Each scene shows the same named points in several views. A view is turned or mirrored, and shifted as a whole, has a little noise and may leave points out.
In the rows, 128 means zero.

Scene 1
View 1
J672: [167  91 116 163 190  94  99 165 188 128  97 126 132 166 138 121 153 139
 139 116 134 146 134  81 180 204 118 107 135 126 170 181 125 159  94  78
 173 124 144 156 123  69 154 157 132 118 151  78]
J449: [140  47 140 183 151  88 135 105 195 120 133 175 144 136 147 145 182 169
 100  87 127 105 129 154 157 179 141 144 156 159 123 121 105 147 135 148
 106 114 136 138 106  80 151 146 169 126 178  71]
J656: [164  66 142 171 167  86 111 118 181 116 152 156 134 161 154 127 168 162
 126  84 108 107 148 118 141 159 147 117 134 143 121 108 134 109 134 129
 117 125 140 128  98  69 159 128 138 132 130  86]
J580: [133  97 180 166 188 117  95 123 144  95  76 151 142 214 173 144 129 173
 135 139 124 114 151  56 201 176 146 147  94 108 130 107 138  94 107 113
 164 165 152 148 102  64 188  92  85  95  73 101]
J334: [149  88 130 172 186  85 107 137 173 111 116 119 138 161 122 126 154 159
 122 104 106 140 133 116 161 174 132 124 135 131 141 123 134 138 103  91
 169 136 154 153 124  86 153 141 138 107 146  74]
J606: [174  75  99 170 173  65 124 157 194 148 163 120 135 126 109 104 175 148
 130  79 109 132 135 140 123 156 121 105 148 145 162 148 129 154 111 106
 146 105 132 130 122  91 128 166 175 138 178  68]
J451: [155  70 169 159 165 116 114 137 166 118 123 181 135 185 186 136 157 152
 130 113 141  94 153  67 171 173 140 122 109 128 129 136 117 101 131 144
 117 123 134 115  82  42 177 110 116 125 100  97]
J229: [156  85 143 163 178  89 113 149 175 120 135 141 137 164 141 123 155 155
 135 107 119 122 141  99 150 162 136 120 125 132 149 133 128 119 112 112
 144 120 142 131 111  76 160 134 135 123 130  83]
J713: [146 103 101 156 196  82 133 197 183 150 119  72 159 141  88  91 149 152
 134 127 108 168 110 118 145 168  92 139 130 120 205 186 124 172  55  88
 210 114 142 148 155 137 117 158 171 112 169  79]
J991: [127  64 140 177 166 105 149 132 189 122 112 154 167 155 143 130 158 162
 102 119 134 128 110 123 174 178 121 174 130 143 148 142  97 156 109 159
 135 112 134 143 116 100 150 137 166 111 165  85]
J357: [150  57 118 182 160  76 126 117 205 115 142 153 140 131 132 135 180 158
 106  81 116 114 127 161 147 177 140 129 161 157 135 119 120 151 127 133
 119 114 136 141 110  81 143 156 173 130 188  66]
J751: [139  87 163 180 175 100 102 117 165 101 110 154 140 181 147 137 147 164
 122 119 124 123 142  92 177 182 144 134 123 125 133 119 134 116 116 114
 150 147 147 149 100  74 171 124 120 107 119  83]
J491: [145  53 111 189 164  81 126 123 204 124 122 150 149 131 130 133 178 153
 101  95 132 128 115 153 165 188 128 138 159 152 140 141 111 172 123 127
 131 113 138 150 121  91 143 167 175 124 197  65]
J845: [127  74 164 163 171 126 119 144 176 107  74 169 155 187 179 144 149 160
 117 151 158 127 124  69 212 207 118 163 112 118 159 164  98 141 103 140
 147 135 135 146 108  72 174 125 125 102 120  96]
J784: [180 110 139 152 188  89  97 175 155 133 148 111 124 181 130  91 140 151
 154 106  95 122 160  74 129 138 128  99 105 114 161 141 153  94  93  87
 167 125 145 124 113  82 157 111 114 121 100  98]
J141: [117  93 173 160 179 126 137 154 154 111 101 132 166 194 148 122 125 175
 127 146 118 126 127  74 180 148 123 180  88 107 159 122 121 103  84 142
 167 138 144 131 116 109 162  86 135  91  90 107]
J301: [123  54 163 195 159  96 134  79 178  82 118 173 150 167 156 161 166 183
  92  95 116  98 131 147 169 171 159 168 136 146 100  71 118 119 138 163
 116 140 144 151 103  87 163 114 150 114 143  85]
J487: [153  88 172 165 181 108  97 137 153 103 107 147 129 198 166 134 137 164
 133 120 123 112 156  64 168 164 145 124  98 114 135 115 140  92 112 108
 152 143 145 134  98  60 176 103  99 109  84 100]
J222: [143  87 119 176 183  73 119 137 182 119 122  99 145 143  98 117 154 166
 113 103 101 143 118 146 143 164 122 137 143 139 152 131 136 155  92  99
 176 130 152 153 137 113 133 146 162 103 168  70]
View 2
J357: [129  75 131 134 129 144 121 114 135 161 167 165 133 128 104 115 142 134
  80 145 114 154  98 112 164  61 205 126 145 106 120 118 142 154 118 116
 100 178 167 109 127 105 136 159 127  93 165 122]
J845: [107 155 143  72 128 170 155  94 106 162 142  97 136 148 139  84 145 114
 137 121  85 101 178  99 128  99 127 150 152 118 125 196 124  93  93 148
 118 148 178 109 165  64 136 139  91 120 148 125]
J449: [135  89 123 122 134 146 109 106 125 152 152 147 145 120 104 118 147 134
  77 146 120 153 125  94 163  57 193 128 158  93 124 137 135 137 118 113
 114 170 177 116 137 112 131 153 126  95 167 120]
J991: [119 114 138 115 130 136 139 105 108 167 150 139 125 135 129  99 133 131
 120 147 105 144 145 101 153  75 162 147 141 105 140 167 129 128 135 124
 101 165 180 103 156  92 150 160 127  91 160 147]
J301: [145 111 126 119 131 141 104 116  93 167 121 102 162 111  77 103 146 104
  76 106 131 130 127  69 165  59 177 123 157  65 114 147 135 132 111 111
 155 151 174 121 138 101 139 153 128 101 167 119]
J751: [119 129 139  86 121 162 131 104 117 172 147 105 136 153 102  81 140  87
 111  93 107  98 110  99 134 102 156 136 143 105 118 156 140 109  72 126
 141 141 145 105 136  75 123 142  94 118 158 108]
J713: [ 89 102 182 131 117 116 196 106 140 187 201 194  57 184 155  78  99 117
 168 133 104 120  68 172 135 130 168 165 100 152 146 154 149 134 136 125
  73 165 123  71 142  40 148 170 102  82 148 168]
J487: [107 144 135  86 131 151 148  84 112 156 150  88 141 168  96  69 140  64
 111  91  99  79 105  89 117 123 127 125 136 114  94 164 131 107  64 116
 164 117 134 104 138  67 105 129  77 130 161  92]
J222: [119  83 163 135 123 133 154 121 131 188 172 171  90 159 113  86 114 117
 123 108 125 129  68 143 145 106 193 141 119 106 134 130 153 138 121 120
 103 166 129  90 124  66 148 164 115  83 159 150]
J784: [ 83 135 146 115 133 120 176  69 123 140 170 119 109 190 106  62 115  51
 135 108 100  78  57 118 115 144 123 133 120 142  87 155 134 126  77  88
 162 109 107  85 130  60  96 133  76 122 166 109]
J229: [108 114 134 111 134 140 147  87 137 150 171 139 131 160 116  90 131 102
 113 127 104 112  92 115 135 101 164 129 136 129 107 143 132 132  93 106
 127 141 141  99 134  80 119 138  94 112 166 110]
J672: [106 112 155  90 123 176 167  99 152 169 189 153 111 174 148  78 139 116
 131 125  88 103 105 144 115 119 170 146 134 150 136 150 145 110  75 148
  82 162 140  86 132  47 132 138  82 112 153 110]
J451: [108 141 118  89 138 154 134  73 121 128 147  96 167 150 111  91 155  94
  95 138  84 106 137  83 126  97 134 120 160 124  94 167 121 118  76 111
 150 122 167 119 148  99  99 119  87 130 168  81]
J141: [ 97 164 148 107 132 120 169  85  74 172 128  91 116 159 121  67 121  68
 156  96 105  93 129  89 135 123 107 153 129 107 109 197 125 111 116 109
 163 123 150  93 162  55 131 151 103 100 155 151]
J606: [109  79 144 149 134 112 144  97 145 149 180 178 109 159 111  95 116 108
 102 148 120 142  56 133 153  96 189 129 127 125 107 116 135 158 121  91
 111 152 134  90 121  89 121 153 106  96 167 127]
J580: [110 162 146  72 126 166 150  93  92 171 130  70 141 161  98  64 141  57
 122  68 108  66 125  78 115 123 122 134 141 105 111 181 134  89  55 127
 172 120 145 110 144  56 125 134  80 128 154 104]
View 3
J487: [145  66 102 182  91 178 141 139 110 172 142 126 134 124 160 147 119 142
 124  91 141 140 137 109 115 156 175  85  91 154 127  94 128 126 126 130
 117  83 128 161 139 149 125 131 142  88  81 128]
J451: [151  80 100 169  98 165 135 133 107 129 155 119 134 124 170 147  98 144
 118  81 140 152 129  87 149 172 157 122  91 153 139  85 113 138 144 129
  90 111 148 140 107 141 127 135 155  98  71 147]
J229: [162 103 128 109  94 138 162 156 118 129 135 122 143 101 155 164 136 170
 128 121 121 132 149  85 141 146 130 117 111 130 142 114 127 135 116 133
 100 101 102 149 153 160 141 151 114 104  97 137]
J606: [169 119 142  85 128 125 149 178 132 122 113 121 140  73 153 152 146 186
 138 134 108 122 157  92 145 125 114 132 128  98 151 138 126 152 120 128
  98 123  80 153 161 171 150 158 119 112 117 125]
J672: [136  83 133 138  87 109 166 156 137 137 167 148 148 113 170 179 136 180
 155 126 148 157 132  96 120 133 117 125  91 137 117 104 146 146 111 177
 146  98 108 133 155 170 116 149  82 123 113 131]
J449: [170 145 148 140 103 145 123 146 104  68 151 123 138  82 167 144 137 161
 125 123 131 156 152  62 177 147 114 163  96  89 149 125 113 105 137 134
  56 154 137 155 143 145 131 166 155 115 119 130]
J141: [137  85 125 233 122 181 110 158 133 190 131 127 119 111 148 141 139 135
 144  97 154 127 145 136  96 141 182 117 102 114 111 101 121 148 126 166
 141 128 126 155 152 129 100 131 151  92  97  85]
J222: [158 129 166 128 103 127 146 173 131 126 131 139 149  67 153 154 176 177
 142 153 128 130 162 108 129 116 110 129 117  88 130 137 137 124 107 162
 115 126  84 168 186 159 128 163  98 117 136 102]
J301: [168 140 144 185  93 185 106 138  92  91 145 125 135  83 160 124 149 137
 109 110 139 148 158  80 163 165 144 127 100  97 146 127 106  77 137 119
  54 141 148 176 150 124 126 164 181  89 111 115]
J713: [136 110 166 127 123  92 149 203 166 163 130 139 143  78 156 180 166 181
 175 162 145 123 146 138  97  96 105 155 116  88 109 134 145 188 106 202
 170 129  64 142 190 184 114 160  70 131 138  92]
J991: [152 139 146 178 129 141 108 169 132  88 160 131 132  85 170 151 129 160
 144 120 146 152 138  91 164 142 110 188  92  80 131 123 112 139 141 168
  87 179 144 133 130 146 106 176 154 129 124 109]
J784: [154  68 109 118 110 144 164 161 131 192 106 117 138 113 149 160 131 165
 133 111 118 111 143 111 103 138 157  83 124 148 130 109 126 165 111 131
 142  78  83 152 159 167 146 129 115  91  87 138]
J580: [133  66 108 221  73 186 134 125 106 185 159 131 133 128 159 150 126 129
 118  88 157 147 141 113 108 160 192  77  87 157 117  82 126 106 122 150
 124  82 141 165 152 128 105 133 142  85  78 117]
J491: [164 146 159 132 104 120 138 161 125  68 165 134 147  77 166 156 152 172
 136 140 137 160 149  79 168 140  96 165 102  86 134 128 129 120 121 156
  85 149 119 150 152 153 120 179 120 127 128 127]
J751: [148  96 122 178  78 159 139 138 108 145 162 137 144 110 157 148 136 143
 123 106 148 147 149  97 130 153 156 102  95 135 128 104 126 107 118 145
 103 101 133 164 156 134 116 151 135  96  91 129]
J334: [152 106 146 139  88 136 147 151 120 142 146 134 145  84 153 157 158 165
 137 130 138 140 157  99 127 137 132 108 106 119 127 117 132 119 112 150
 114 105 102 166 173 154 122 160 107 108 109 120]
J656: [172 109 122 125 106 161 145 145 108 115 132 121 136  94 151 140 125 160
 111 108 118 130 149  80 156 154 141 118 110 132 150 116 112 123 127 113
  76 112 124 158 138 147 146 146 149  95  95 139]
J845: [131  85 116 221  94 155 114 145 126 136 182 135 135 119 172 163 113 139
 144  96 169 161 121 106 125 161 158 146  79 130 113  90 124 131 135 179
 128 131 159 138 132 133  92 148 139 113  93 119]
J357: [169 150 154 111 106 137 133 155 117  66 145 126 144  75 164 155 149 173
 126 137 124 146 163  69 175 146  97 151 108  91 148 132 117 112 125 137
  67 147 117 158 150 154 136 172 134 114 126 136]
View 4
J491: [ 63 139 113 128 127 124 131 111 142  63 116 106 152 141 186 158 169  84
 137 143 124 172 171 117 124 121 142 146 105 120 155 114 118  96 120 141
 134 131 162 126 125 136 125 108 134 111  78  63]
J487: [158  92 104 214  98  96 142 136 152 173 122 178 139  86 156 170  95 101
 155 180 138 157 105 128 132 163 149 134 134 150 178 136 117  80 149 168
 109 185 102 118 131 160 142  89 163 128  77 129]
J672: [ 72 106 100 148  97  77 132 130 145 116  96 157 136 151 137 173 124  92
 138 143 126 184 119 117 132 164 144  95 113 133 174  77 108  97 169 164
  97 164 168 122 117 137 103 130 149 102  51 123]
J451: [159  95 123 219  66 101 138 169 121 173 105 182 169 102 157 124 108 107
 150 138 139 172 100 121 146 126 160 169 120 177 201 149 110  88 122 121
 108 171 115 123 135 182 144  86 145 116  65 113]
J222: [ 66 134 104 133 158  97 132 101 147  86 126 110 119 122 149 196 146  91
 135 161 126 175 160 139 112 148 117 113 128  91 148 107 120  99 148 181
 141 134 145 120 128 118 123 123 146 121  83 122]
J784: [119  92 100 185 122  68 132 144 135 170 110 165 124  99 109 180 106 116
 144 146 129 197 111 162 125 156 121 113 150 123 169 135 114 104 153 176
 119 142 112 118 136 140 143 116 151 131  77 179]
J229: [110 108 113 174 118  93 133 134 139 130 115 145 141 111 150 161 129  97
 143 150 132 171 134 135 128 133 141 139 126 133 168 129 118  96 135 161
 123 143 133 123 139 145 137 101 150 119  77 122]
J606: [ 79 130 109 134 146  94 127 129 127 111 120 123 130 119 135 171 148 107
 134 129 122 199 162 161 122 118 119 135 127 106 151 133 122 118 124 160
 145  98 134 120 140 122 143 122 128 129  86 128]
J580: [168  93 102 228  89 105 153 123 168 168 129 186 133  73 177 182  83  95
 160 197 144 134  97 101 137 175 157 122 133 150 173 128 116  63 159 179
 108 212 100 115 127 165 137  79 176 121  80 121]
J713: [ 26 119 119 146 147  65 152  88 130  87 120 104 123 132 106 188 130  88
 135 132 129 189 156 133 120 169 105  75 134  72 151  77  92 119 180 179
 140 149 187 117 140 103  88 141 141 106  57 183]
J991: [ 84 130 137 185 123 125 153  94 141  74 135 108 160 114 190 153 145  83
 146 150 138 148 165  92 127 130 149 145 107 115 175 120 102  82 136 141
 140 165 160 123 143 142 118  90 140 105  76 103]
J334: [ 92 120  95 149 124  95 132 115 155 111 122 137 129 118 155 186 128  94
 146 167 127 167 140 137 118 157 136 114 122 117 158 112 119  92 150 178
 125 151 126 119 120 133 128 113 151 120  81 109]
J449: [ 97 139 115 147 127 133 131 119 138  81 124 119 164 116 204 152 161  87
 142 152 127 156 168 110 124 110 150 171 106 125 168 145 122  90 102 131
 143 126 143 123 132 150 144  87 135 115  84  57]
J751: [117 109 107 187 114 101 145 114 154 123 126 139 135 103 165 175 112  95
 150 175 137 153 128 110 128 164 143 119 122 127 170 118 111  84 155 173
 123 177 125 117 124 142 119  96 156 119  76 119]
J141: [136  98 134 248 122 104 175  99 151 131 148 133 142  60 162 174  89  94
 163 178 152 141 130  98 125 174 130 125 142 111 180 136 100  74 166 169
 133 204 128 109 157 150 115  81 158 118  72 172]
J301: [136 138 112 182 130 152 136 107 159  94 147 124 150  85 223 171 142  87
 153 185 139 135 161 110 126 124 154 178 116 126 167 163 130  66 106 154
 142 153 105 111 139 154 150  72 151 127 112  54]
J357: [ 78 145 108 133 137 127 125 123 141  79 122 113 149 132 183 160 164  86
 132 147 127 176 168 128 120 111 142 154 107 119 152 134 130  99 107 144
 140 114 140 122 131 138 138 106 137 118  93  65]
J656: [125 120 108 166 117 110 125 143 137 134 122 147 148 105 167 158 139 106
 135 151 126 176 136 146 126 120 143 167 124 138 169 154 124  94 111 148
 126 130 111 120 138 154 152  90 143 132  89  95]
J845: [114 104 131 223  74 107 155 107 144 107 126 150 163 109 183 147 109  83
 158 169 146 137 125  73 139 157 158 131 111 143 193 110  96  72 162 142
 106 210 159 120 127 160 108  85 160  98  52 112]
View 5
J580: [ 88 133 124  86  88 111  70 156  68 124 118 105 137 119 198 163 139 177
 110 152  67  79  90 107 107 194 148 123 141  67 128 135 107 104 152 180
 177 129 151 156 153 179 148  61  94 157 137 146]
J222: [128 137 126 119 112 136 129 119 108 107 131 126 132 116 118 139 153 149
 113 127 116 119 125 139 104 118 147 153  87 130 133 104 110 118 133 173
 131 126 133 117 180 165 101 124 124 126 140 111]
J357: [ 99 139 141 105 101 151 135 116 138  90 147 120 133 105 117 135 172 148
 129 128 136 131 140 174 118 107 161 197  53 166 144 116 148 160 144 142
 165 114 158 103 183 153 104 122 127 137 119 113]
J491: [105 141 130 100 105 167 145 116 133  88 141 115 140  90  98 133 175 152
 117 131 121 126 141 170 112 104 175 191  55 169 146 117 139 141 137 152
 168 108 144  99 180 151 103 146 133 138 106 116]
J656: [ 82 126 137 109  87 126 107 125 120 114 146 126 117 119 162 126 157 142
 120 142 118 126 140 133 127 143 148 174  89 134 127 129 139 169 151 144
 164 113 173 128 147 165 114  71 123 152 130 123]
J141: [ 89 142 134 109  95 123  82 139  74 145  96 128 118 135 172 135 147 134
  74 143  50  70 104 103 121 159 133 119 137  85 110 127 111  88 152 187
 164 126 116 143 169 153 119 104 124 136 132 140]
J606: [118 125 131 135 114 128 133 104 125 113 147 143 107 122 114 111 160 124
 119 124 144 151 150 136 121 103 144 167  70 161 119 103 117 151 129 147
 128 123 151 120 159 158  75  99 133 132 142 101]
J334: [127 129 118 112 110 126 126 128 102 101 138 118 139 108 133 148 147 161
 121 133 119 116 119 132 100 133 153 150  93 120 134 105 108 120 123 167
 137 124 151 127 173 172 109 105 111 136 144 119]
J451: [ 71 126 137  88  81 116  90 145 102 121 138 127 118 100 182 127 158 158
 104 154  72 118 114 107 136 174 165 167 113 117 127 148 131 149 162 155
 195 103 171 157 120 162 134  63 104 170 108 141]
J991: [ 93 150 138 100 101 162 124 124 109 113 115 122 135 109 123 128 172 143
  92 136  82 101 122 154 124 113 156 180  83 138 128 131 135 118 153 172
 178 107 120 115 182 150 113 153 137 132  99 129]
J229: [103 122 130 110 109 124 117 122 106 112 136 135 120 109 149 128 154 152
 115 137 104 129 126 118 122 135 153 157  98 128 128 125 112 135 138 157
 151 115 158 137 143 165 113  94 113 151 131 120]
J713: [173 122  99 138 142 145 153 107 102 116 111 149 115  96  76 119 159 135
  85 115  94 144 131 107 103  85 147 131  90 127 109  89  65  70 101 189
  97 123 102 137 171 155  79 179 134 124 145  84]
J784: [123 106 116 133 107  90 111 117  89 123 137 146 104 121 158 116 139 145
 111 133 107 141 136  74 126 154 134 120 117 109 114 107  81 123 125 164
 118 129 165 163 130 177  97  57 104 153 170 102]
J672: [147 119  98  97 126 127 139 125 103  95 142 129 136  62 107 149 165 179
 111 143  97 143 117 103 111 134 175 145  94 117 131 108  83  95 107 177
 142 110 154 157 136 175 117 128 105 158 129  99]
J301: [ 57 158 161  90  73 152  97 134 119 113 131 102 142 141 171 149 145 149
 124 139 109  80 124 183 114 145 147 183  92 133 144 133 166 167 176 148
 197 116 152  98 198 161 132  92 121 136 121 155]
J449: [ 85 147 140  84  92 150 123 130 135 102 141 118 131 100 138 132 173 149
 113 147 107 116 129 160 123 127 169 195  75 148 146 140 144 155 153 152
 196 105 153 115 158 153 122 114 125 146 106 133]
J487: [ 91 121 120 100  90 105  84 141  81 121 134 124 122 116 192 148 140 163
 114 155  80 102 109  97 121 180 145 129 133  91 118 125 110 125 144 169
 170 120 165 158 141 179 131  54  98 156 138 133]

Which points are out of place in each view (at most two, in the order of its rows)? Write - if all are in place.
view 1 -> J606
view 2 -> J784
view 3 -> J229, J991
view 4 -> J451, J751
view 5 -> J222, J449
